A landscape with many valleys, sampled at points; each row gives a point and its height.
From any point a ball takes the steepest step (drop divided by distance) to one of its 2 nearest points. It stops when none of these is lower. Distance is the straight distance between rows; heights are no part of it.
Votu (h 34.9): [  1, -27, -36, -30,   7, -17,  26, -21,  42,  26,   6,  26, -20, -33,  49,
 -39,  -5,  -7,  -3,  20]
gomot (h 24.2): [ -7, -11,  55,  -3, -11,  -8, -65,  30, -38,  -3,  36,  21,  -9, -22,   6,
  26, -15, -11, -47,  31]
fav (h 11.3): [  2,  -1,  -7,  19, -37, -12,  74,   7,  24,  42,  -8, -40,  17, -64, -26,
 -31,  29, -24,   7, -26]
Kese (h 28.3): [ 20,  15,  27, -12, -14, -23, -36,  19, -14,  -4,  12, -42, -19,  37, -32,
  -6, -30,  20,  64,   8]
gazu (h 22.8): [  8,  -1, -13, -16,  13,  30, -35, -22,  28, -16,  -3,  19, -29, -35, -24,
 -12, -10,  13, -32,  -3]
silud (h 22.4): [-30, -10,  17, -18,   0,  42,  51, -35, -34, -32,  13,  28, -12,  16,  38,
  26, -33, -38,  18,  42]
Tibos (h 62.0): [-33, -34, -15,  57,  31,   8, -12,   0, -16, -31,   7, -18,  25,  -2,  60,
  27,  10,  37,  46, -36]
roz (h 19.6): [ 46,  53, -30, -28, -37, -34, -19,  32,   0,  57, -31,  -1,  39,  16, -46,
 -45, -36, -19,  -1, -18]
met (h 33.6): [  2, -29, -10, -36,  -5, -52,  28,  10,  21,  54,  17,  39, -17, -10,  43,
  13,  -7, -28, -34,  28]
gam (h 77.8): [ -2,   7,  20,  -3,  52,  -4,  17,   2, -38,  -6, -30,  10, -22,  51,  17,
  52, -24,  11, -25, -37]
nebug (h 31.7): [ 26,  19,  -4, -31,   1, -12, -34,  -2, -17,  10,  -1, -31,  10,  -8,  -1,
 -18,   8,  28,  -3, -56]
nazap (h 8.1): [ 57,  26, -12, -28, -12,   5, -19,  -1,  38,  12,   6,  -1,  12,  -8, -37,
 -15,  30, -29,   0,  53]
vur (h 60.8): [  17,   26,  -23,   24,    4,   -9,    5,  -19,   40,  -27,  -26,  -13,
   -6,   25, -103,   14,  -10,   32,   10,  -11]
Vini (h 29.4): [-23, -32,   7, -24, -18,  29,  48, -45,  -5,  -6,   8,  58, -16, -37,  43,
   7,  -1, -26, -11,  17]
tuf (h 26.6): [ -3, -35, -35,  -2,  -3, -23,  78, -47,   5, -19, -12, -24,  20,  -6,   6,
  24,  19, -26,   9, -13]
tuvo (h 49.6): [-48,  -3,  25,  12,  25,  37, -14, -23, -13, -70,  -9,  -5, -57, -14,  -1,
  -1, -67, -26, -18,  40]
sodus (h 29.7): [ 12,   9,  11,  33, -22,  14, -16,  28,  -5, -10,   2,  29, -30, -17, -20,
  -8, -25,  25, -24,   8]
bure (h 19.4): [-45,  -1, -21, -29, -44,  32,  21,  17,  16,  26,  11, -18, -38,   9, -19,
 -43,  15,  -1,   3,  19]
lili (h 30.1): [-22, -10,  -6, -29, -16, -15,  -3,  60,   6,  77,  -6,  42, -23,   1,  39,
 -13,   4, -10, -43,   3]
Fimi (h 36.1): [ 13,   9,  27,  -6, -41, -49,   4,  58,  -2,  56, -11,  20, -26,  57, -41,
  23, -27, -11,   0,  27]
vop (h 48.5): [ 16,   6,  26,  65, -15, -26,  24,  10, -23,   4,  13,  -1,  75,  33,  29,
  21,  42,  22,  36, -24]
Zuro (h 73.1): [-26, -24,  20,  23,  72,   4,  -6,   6, -20, -23, -33, -15, -11,  55,  27,
  71,   8,  17,  34, -46]
neno (h 25.3): [-28, -28, -12,  14, -17,  41, -17, -50, -22, -73,   6,  -3, -19, -56,  -6,
 -18, -34,  14,  13, -17]
Pok (h 44.7): [ 52,  11, -11,  -9,  29,  -5,   7, -25,  -4, -20,  -2,  -6,  45,  20,  -5,
   4,  45, -16, -35,   1]
Gubi (h 18.4): [ -3, -12, -20,   8, -19, -21,  40, -16,  14,  10,  -8, -47,   4, -22,  -9,
  -7,  30,   7,  19, -42]
sav (h 40.4): [-42, -18,  12,  27,   4,   5,  14,  45, -11,   9,   9,  17, -45,  23,  48,
 -15, -26,  24,   2,  28]
kib (h 34.4): [-74, -24,   5, -15,  -3,  22,  19,   9, -27,  16,  10, -31,   0,  46,  33,
  45,  40,   3,  36, -14]
Teku (h 35.5): [-20, -24,  -5,  30, -30,  10,  -4,  24,  -2, -14,  47,  15, -28,  -9,  19,
 -37, -24,  17,   8,  47]
nire (h 14.8): [  1, -20,  24,   4,  -4, -40, -75,  47, -16,  16,  33, -14, -25,  15, -13,
  29,   2,  11, -13,  27]
pava (h 67.1): [-20, -13,  24,  53,  22,   4, -13,  16, -35, -49, -22, -27, -14,  15,  24,
  46, -22,  23,  58, -32]
nama (h 56.6): [ 49,  41,  12,  10,  -8,  17,  24,  22,  19,   6, -32,   0,   0,  41, -18,
   6,  18,   7,  36,  15]
Pakur (h 65.1): [ 20, -20, -44,  36,   1, -48,  38,  -5,  28,   6, -22,  11,   8,  11, -57,
 -32,  -7,  -3, -65, -15]
tun (h 46.7): [  6,  26,  66,  33,  30,  41,  -4,  10, -27, -41,  -4,  -7,   5,  51,   3,
  53,  10, -28,  30,  43]
Lep (h 36.8): [ -4, -26,  -7,  36, -25,  -7,  -4,   9, -12, -30,  28, -47,  27,  29, -12,
  -3,  55,  13,  68,  18]
kek (h 21.8): [ -6, -17,  -9,  -3,  47,  16,   8, -24, -10, -45,  19, -16,  15,  33,  52,
  22,   2, -28,  54,  55]
vanis (h 16.2): [-24,   7, -39,  -1, -15,  -6,  34,  30,  64,  52, -11, -25, -17,   3, -49,
 -58,  20, -22,   1,  35]
fodi (h 16.0): [-21,  19,  32, -53,  40,  39, -38,   2,  -1,  15,  26,   8, -16,  -6,  62,
  -3,  12, -23,  -2,  36]
zudud (h 13.4): [  5, -16,  -7, -11, -28,  14,  12, -49, -32, -44,  19,  -8,  17, -37,  22,
   9, -14,   2,  33,  -7]
tufin (h 12.8): [ 21,  37, -26, -14,  -1,  14,  -5,  14,  66,  16, -14, -18,  -3,  20, -85,
 -29,  24, -11,   6,  44]
Ledo (h 32.0): [ 48,   4,  11,   7, -23, -61,  12,  23,   8,  29,  -2,  -6,  12,  34, -49,
  12,   4, -20,  -1,  28]
tesu (h 64.2): [-10, -28, -18,  -3, -12, -33, -32,   3,   0,  19, -11,  63, -28, -31, -20,
 -13, -55,  17, -76, -33]
dipid (h 63.0): [ 13,   3, -42,  47,   4, -18,   1, -13,  39, -34,  -9,  28,  -3,  -1, -79,
 -17, -31,  38, -37,   3]
Rimen (h 23.7): [ 32,  20,  27, -65,  10,  23, -62, -12, -10,  22,   1,  38,   8, -53,  19,
  -4,   2, -17, -34,  -1]
tomo (h 58.3): [ 41,  41,   7,  25,  25,  26, -29, -12,  25, -46, -31, -30, -17,  16, -70,
  18,  -6,  27,  51,  -6]
lepu (h 25.1): [ 51,  35,  -1, -22,   0, -40, -45,  16,   7,  30, -22,   0,   3,  15, -39,
   7, -36,  15,  -5, -24]
Befa (h 65.8): [-11, -56, -16,  -9, -11, -44,  -5, -25,  -5,  12,  10,  26, -17, -31, -17,
   4,  -3,  -2, -77, -33]
bato (h 23.8): [  6,   3, -45, -21,  -9, -22, -48,  -2,  30,  20,  -7, -28, -11, -43, -28,
 -45, -12,  49,  -6, -61]
tad (h 26.8): [-10,   8,  11, -55, -12,  14, -24,  16, -11,  55,  -1,  35,   6, -21,  30,
 -13,  16, -10, -42, -22]
bof (h 25.2): [-60,  -8,   4, -44, -30,  22,  31,  16, -17,  41,  -4, -28, -41,  20,   6,
  17,  27,   8,   1, -27]
nofa (h 41.5): [ -4, -13,  -1,  40, -34, -22,  -8,   8, -39, -20,  49, -18,  60,   6,  28,
 -26,  17,  31,  32,  -6]
fibo (h 38.2): [ 11,  -9,   8,  26,  17,  -9, -14,  -5, -18, -12,  28,  30,  40,   1,  37,
   6,  21,   8, -33,   5]
Datov (h 52.4): [ 28,  41,  22,   0,  28,  53,  13,  22,  -1,   6, -30,  27,   0,  40,  11,
  14,  25,  -5, -21,  13]
Sada (h 62.7): [ -6,   2, -26, -21, -13,   8, -26,   2,   3,  26, -28,  57, -11, -26,  -1,
 -75, -54,  25, -47, -44]
leni (h 46.4): [ -4,  22,  42,  13,  35,   6, -20,  62, -10,  16,  -6,  22, -22,  46,  28,
   9,  -7,   6, -13,  33]
Zokat (h 24.3): [ 18, -28, -14,   5,  -7, -25,  31, -58,  -9, -22,  15,  -3,  43, -38,  40,
  49,  21,  -5,  31, -25]
Fub (h 33.0): [ 24,   3,  -7,  -9, -24,  -7,  -2, -15,   5, -22,  15, -45,   1,  15, -37,
   2,  12,   0,  62,  28]
viz (h 54.3): [ 38,  24,  24,  24,  26,  26, -15,  11,   9, -28, -22, -20,  -7,  26,  -7,
  39,  40,  11,  57,  10]
Pib (h 32.6): [-19, -12, -22, -36, -27,  19,  45, -32,  43,  20,  -1,  14, -40, -46,  21,
   7,  15, -15,  11,  11]
pinum (h 60.9): [-15,   6, -27,  -3, -29,   5,  18,   8, -13,  19, -17,   6,  -5,  18,  -1,
 -64, -27,  26, -26, -33]
bulo (h 43.5): [-42,  -6,  14,  21,  62,  40, -22,  -1, -17, -61, -10, -18, -30,  11,  32,
  22, -12, -20,  -3,  22]
nuled (h 17.1): [ -9,  11, -39, -44, -14,  10, -19, -48,  50,  10, -16,  19,  -7, -67, -45,
 -45, -14,  16, -15, -35]
Muzul (h 8.5): [-33, -28,   9,  18,  26,  46,  13, -32, -17, -58,  30,  12,  28,  -4,  49,
  45,   9, -38,  20,  48]
dof (h 35.7): [ -1, -16,  -5,  12,  52,  31, -33, -47, -14, -74,   1,  -7,   1, -28,  30,
   2,  -9,  -2,  -5, -14]
tal (h 35.6): [  5,  22,  42,  18,  50,   5,   9,   1, -17, -15,   6,   8,  27,  62,  53,
  44,   1, -13,  43,  28]
fusi (h 37.6): [ 65,   2,   3, -17,  10, -63,  19, -14,   8,  17,  -8, -26,  44,  13, -28,
  17,  32, -33,  -9,  -1]
nir (h 31.2): [  9,  -4,  41,  33,  13, -14, -68,  19, -13, -13,  58,  32,  36, -31,  34,
  19,  14,   3, -29,  39]
lini (h 59.0): [-26, -33, -28,  60, -16,  10,  11,  13,  13, -15,   4, -26,  10, -37,  30,
  28,  58,  36,  54, -24]
pidur (h 12.0): [ 14,  24, -40, -24, -31, -17,  27, -23,  40,  38, -33,   5,  20, -55, -31,
 -58, -20,   3, -16, -44]
Nit (h 58.2): [-14,  30,   0, -24,   1,  26,  -2, -12, -19, -17, -15,  -2, -25,   2,   6,
 -35, -69,  25,   3, -26]
fupod (h 4.9): [ 16,  12, -24,  16, -23, -42,  53,  26,  38,  72, -33,  -1,  10, -46,  -4,
 -38,   7, -14, -20, -34]
zis (h 51.2): [-18,  37,  60,  10,  21,  64,  -8, -13, -25, -21,   7,  24,  29, -23,  63,
  53,  15, -12,   2,   5]
nanad (h 44.6): [-51,  28,  42,  -2,  12,  73,  11,   9, -41,   5,   7,  -2,  20,  32,  44,
  37,  24,   3,  17, -15]
rabe (h 54.6): [-16,   0,  15, -18,  14,  12,   8, -40, -24, -40,  -7,  16, -40,  -7,  -5,
  12, -83,  -4, -16,  -7]
Giko (h 14.4): [ 67,  29, -22, -25, -17, -18,  -8,   8,   2,  23,   1, -11,  53,  19, -20,
 -61,   4, -23,   6,  29]
mipu (h 67.0): [ -5, -46, -16,  14,  -1, -54,  38,  -7,  -6,  16,   0,  -6,  24,  -7, -26,
  -6,  33, -24, -84, -36]
dev (h 22.5): [ -9,  -1,  16, -32,   4, -11, -52,  21, -25,   0,  27, -33, -25,  45, -21,
 -12, -10,   0,   4,  28]
Mirop (h 55.4): [-31, -27,   1,  72, -29, -29,  25,  39,  -6,  15,  10, -24,  27,   9,  15,
  11,  65,  30,  19, -38]
bif (h 15.8): [ -2,  10, -47,  -3, -11, -45,  50, -20,  40,  39, -12, -19,  34, -34, -63,
 -81, -38, -30, -21, -21]
Roku (h 20.1): [ 17,  20,  26, -64,  13,  43, -27, -16,   8,   3,  11,   7, -26, -19,   1,
  36,  20, -28, -10,  32]

Call two points neighbours if one is among the 2 nearest of the other. Go from one point of each pair to the other, from neighbour to neighbour, staying as low as possible. Name the highest point that can't be avoided.
nire, Ledo => Pok
fupod, fodi => zis
fupod, nazap => nebug
zudud, pidur => tuf
Ledo, pidur => Fimi
fodi, Muzul => Votu

For each start below, name the point where the ball stops.
Nit => zudud
Datov => pidur
Zuro => nire
met => fodi
mipu => viz
nofa => nire
nanad => nazap
